Points on a hilly landscape, in no order, each with its height.
From any point a ball rolls to the lowest of the 5 points nearest to it. It stops when none of these is lower. Distance is the straight distance between rows; heights are no part of it.
j_148: 62,137,143,118,112,75,114,100,72,44,80,69,64,112,98,95,115,111  (h 292)
j_724: 112,96,90,85,83,109,81,104,108,104,100,124,113,89,109,91,79,98  (h 239)
j_186: 144,69,72,109,107,123,83,93,141,152,109,100,118,93,107,116,114,88  (h 56)
j_807: 56,104,106,110,88,91,107,98,24,80,115,97,93,82,83,84,77,114  (h 215)
j_2: 99,107,121,96,117,85,115,112,120,100,91,81,84,121,92,101,121,83  (h 283)
j_48: 109,97,99,86,95,100,80,108,117,106,100,111,102,93,108,94,85,85  (h 518)
j_34: 98,105,110,89,101,99,90,116,112,96,92,100,93,99,109,91,91,87  (h 541)
j_725: 151,82,56,94,74,118,65,82,125,140,107,119,139,91,106,92,92,85  (h 60)
j_485: 123,90,81,84,78,107,70,95,114,118,102,120,122,88,106,89,81,91  (h 199)
j_174: 71,136,135,116,111,83,110,105,77,52,86,75,70,110,103,94,109,112  (h 262)
j_163: 134,75,79,106,115,123,94,96,150,145,104,95,107,102,105,130,129,95  (h 65)
j_77: 93,94,80,88,85,108,115,86,48,100,113,125,127,80,102,82,60,119  (h 110)
j_990: 70,82,89,97,72,86,118,83,16,92,105,100,129,74,94,55,70,111  (h 115)
j_658: 84,96,84,101,84,109,114,87,40,96,118,119,123,80,102,81,63,119  (h 101)
j_698: 83,125,114,100,109,102,100,113,81,75,96,96,89,98,106,89,90,107  (h 217)
j_92: 63,133,140,118,109,81,105,100,57,49,92,80,62,108,97,96,104,122  (h 284)
j_774: 119,84,92,111,118,112,106,92,163,116,92,95,96,117,97,145,149,109  (h 178)
j_991: 136,78,77,102,99,113,79,93,135,144,104,97,112,98,102,115,108,84  (h 52)
j_905: 102,105,103,86,94,103,85,113,107,94,98,113,102,95,107,89,83,93  (h 461)
j_38: 80,121,102,104,97,107,102,107,63,78,106,107,95,89,105,92,77,118  (h 169)
j_843: 87,127,131,104,119,80,121,114,103,68,84,73,83,118,99,91,114,92  (h 260)
j_719: 131,76,84,108,107,111,80,95,137,145,104,96,106,103,101,116,118,88  (h 29)
j_660: 117,93,87,88,87,104,72,103,117,113,102,116,112,94,106,93,88,87  (h 25)
j_264: 117,91,74,82,77,111,83,92,102,102,105,135,129,82,112,90,68,105  (h 225)
j_84: 89,114,127,100,120,76,130,118,115,86,90,77,82,126,98,98,117,83  (h 270)
j_462: 107,91,106,108,116,89,122,93,152,102,92,92,79,128,87,144,144,97  (h 246)
j_258: 104,89,77,80,86,112,106,83,70,101,112,132,132,82,109,90,57,120  (h 151)
j_72: 95,106,123,101,121,79,134,107,128,98,93,80,79,135,90,120,127,83  (h 278)
j_849: 130,80,69,78,68,112,72,84,112,112,103,137,136,83,108,86,76,106  (h 324)
j_632: 112,82,101,104,114,99,100,97,142,125,98,90,88,114,90,130,137,93  (h 13)
j_608: 55,95,100,108,80,89,111,91,20,89,114,99,109,78,86,71,75,115  (h 179)
j_128: 99,100,121,96,118,81,122,110,124,107,94,87,79,125,90,113,126,85  (h 293)
j_52: 64,122,117,112,100,100,103,105,47,69,108,96,81,89,94,96,91,123  (h 212)
j_790: 148,78,68,99,85,113,68,92,129,143,105,109,125,93,105,98,98,81  (h 68)
j_542: 71,104,94,109,90,102,108,96,40,87,115,107,105,80,98,87,74,116  (h 124)
j_381: 114,95,89,115,109,113,118,92,182,94,94,95,96,129,94,148,160,109  (h 211)
j_427: 137,85,69,91,75,111,63,88,121,128,104,121,129,92,106,91,92,85  (h 128)
j_912: 96,108,94,87,93,111,93,103,90,88,102,118,106,84,111,90,73,107  (h 205)
j_196: 77,122,114,110,103,104,100,112,72,69,101,94,85,94,103,90,90,116  (h 206)
j_976: 122,88,96,94,104,99,82,102,126,131,99,96,99,103,97,106,108,78  (h 688)
j_624: 101,96,120,100,116,83,126,100,134,105,94,85,81,131,89,128,133,87  (h 285)
j_415: 103,99,84,84,87,114,96,96,84,94,108,129,116,82,113,93,64,113  (h 157)
j_640: 78,131,133,115,116,83,115,113,92,55,85,75,79,113,100,91,113,99  (h 273)
j_83: 110,85,104,98,112,95,94,101,129,126,95,93,88,111,94,119,124,89  (h 818)
j_37: 126,78,89,112,118,118,100,94,158,130,99,88,101,107,102,133,139,104  (h 114)
j_737: 99,101,117,96,116,88,107,112,121,107,91,89,83,117,90,109,119,84  (h 365)
j_707: 118,79,94,109,113,108,94,96,142,133,98,93,94,111,95,125,128,91  (h 490)
j_788: 79,129,120,113,110,101,104,113,74,63,94,88,78,98,104,91,94,115  (h 224)
j_277: 83,88,79,94,80,101,121,81,27,105,115,113,135,77,94,74,65,118  (h 79)
j_338: 96,116,117,94,110,93,102,120,108,90,91,90,85,106,101,91,105,90  (h 297)
j_165: 87,127,127,104,114,88,110,115,99,73,89,83,82,108,102,90,104,96  (h 248)
j_841: 59,109,100,108,91,99,109,100,36,82,114,101,98,88,93,87,81,118  (h 155)

Write out the way that a ball takes from each point below.
j_264 => j_258 j_658 j_277
j_338 => j_698 j_38 j_542 j_658 j_277
j_92 => j_52 j_841 j_542 j_658 j_277
j_415 => j_77 j_277

Two balls start at each pair of points below. Name the first point that both come to, or write never.
j_807 and j_788 => j_542
j_640 and j_843 => j_38
j_148 and j_912 => j_277
j_174 and j_165 => j_38
